Each row is a point on a tangle of strands that fork, close into loops and nearly touch. The rows are in no order.
In the rows, 128 means zero.
Points whose rows are less than 58.9 apart are linked; no others are. Some points are linked to none.
j67: [122 108 148  95 103 218 107 121 118 123  85]
j131: [175 142 126 118 120 179 121 153 127 160  74]
j782: [149 124 110 124 113 106 170 135  48  95 101]
j179: [181 131  93 133 159 101 130 109 127 166 126]
j177: [136 149 152 126 125 193 101 153 175 140  81]
j73: [ 58 175 160 111 135  65 130 143 156 135 170]
j189: [ 76  83 167 166 109 120 128 169 107 117 187]
j519: [184 140  98 111 113 145 141 125  91 150  96]
j435: [151 129 169 125 116 179 105 135 169 160  93]
j92: [ 80 166  62 124 132 139 136 166 126  52 104]
j205: [105 137  68 139 132 130 148 175 105  53  93]
j596: [123 123  80 138 131 111 156 168  99  74  96]
j552: [120  80 150 167 145  88 141 160  90 128 156]
j712: [165 130 141 108 112 190 122 145 119 147  74]
j360: [152  93 151 123 129 113 120  73 141 164 150]
j386: [147 117 161  98 109 205 115 135 111 139  71]
j599: [154 119 147 121 114 168 109 118 161 168 116]
j196: [145 136 116 147 184  74 113  98 164 145 161]
j864: [140 142 130 131 131 126 109  95 180 165 152]
j832: [ 82 151  83 114 120 154 131 137 136  63 113]
j233: [ 66 136 185 125 114  92 126 102 159 122 183]
j413: [187 139 102 126 145 127 122 116 132 183 117]
j799: [185 140 108 119 119 150 129 132 120 166  97]
j994: [166 126  98 112 108 121 158 120  77 117 101]
j100: [133  94 150 149 147  80 134 101 127 133 151]
j913: [ 90 158  87 108 115 166 121 130 147  86 117]
j309: [163 126 122 151 154  74 161 143  50 127 123]
j779: [103 155  95 108 109 190 108 130 156 106 108]
j817: [ 81 187 126  88 102 154 107 120 178 136 147]
j996: [112 104 139  95  98 206 107 109 129 114 107]
j276: [135 139 134 123 111 155 108 110 180 152 138]
j69: [150 116 128 155 200  63 117 116 138 136 160]
j63: [138 104 142 138 113  96 171 147  40 101 116]
j792: [134 101 150 134 141  96 123  77 152 150 159]
j106: [158 106 138 141 176  71 128  97 110 147 148]
j419: [104 147 138 140 141  88 126 102 170 132 168]
j87: [137 121  90 111 109 159 132 125 129 105 104]
j113: [111 166 130 119 130 211  95 157 171 123  82]
j467: [132 136  99 111 112 188 113 135 142 120  95]
j807: [172 127 110 143 158  74 154 126  69 134 123]
j422: [ 99  76 151 169 121 114 133 177  95 116 170]
j562: [162 105 157 121 120 145 111  91 148 184 137]
j639: [ 74 103 193 152 125  90 129 119 144 122 182]
j547: [177 126  99 129 153  87 144 109  95 145 124]
j425: [132 124  87 119 113 131 139 126 130  98 109]
j124: [134 121  89 139 129 105 152 144 112  93 105]
j740: [ 70 166 137  93 101 127 122 108 166 114 153]
j971: [ 74  95 186 164 122 103 128 146 128 117 189]
j649: [138  83 159 158 145  85 148 151  56 131 149]
j719: [ 67 155 166 103 105 108 120  94 173 128 173]
j282: [ 98 121 147 170 149  83 132 148 135 119 166]
j342: [149 142 107 141 155 107 115  97 174 160 151]
j306: [ 96 192 116  91 107 173 104 133 179 135 133]
j398: [142 101 134 150 133  86 163 160  49 117 128]

A piece is two or more points that can be reached from each other along the links. Count, over all rows, the pieces, the separate loops (a circle has one, a figure eight two, a Y none), the forks (points with three links) and the tips (points with one).
pieces | 3
loops | 3
forks | 3
tips | 3

How many points has the smallest loop of links through each point below? Write 0 if it is on no loop.
j63 | 11
j425 | 10
j599 | 11
j712 | 0

A fork is a point with three links, a tip a point with one. Leave the first point through the second and follow the links. Name the first fork or tip that comes.
j422, j552 | j398
j106, j69 | j599
j547, j179 | j799
j189, j971 | j306
j799, j131 | j996
j599, j435 | j113
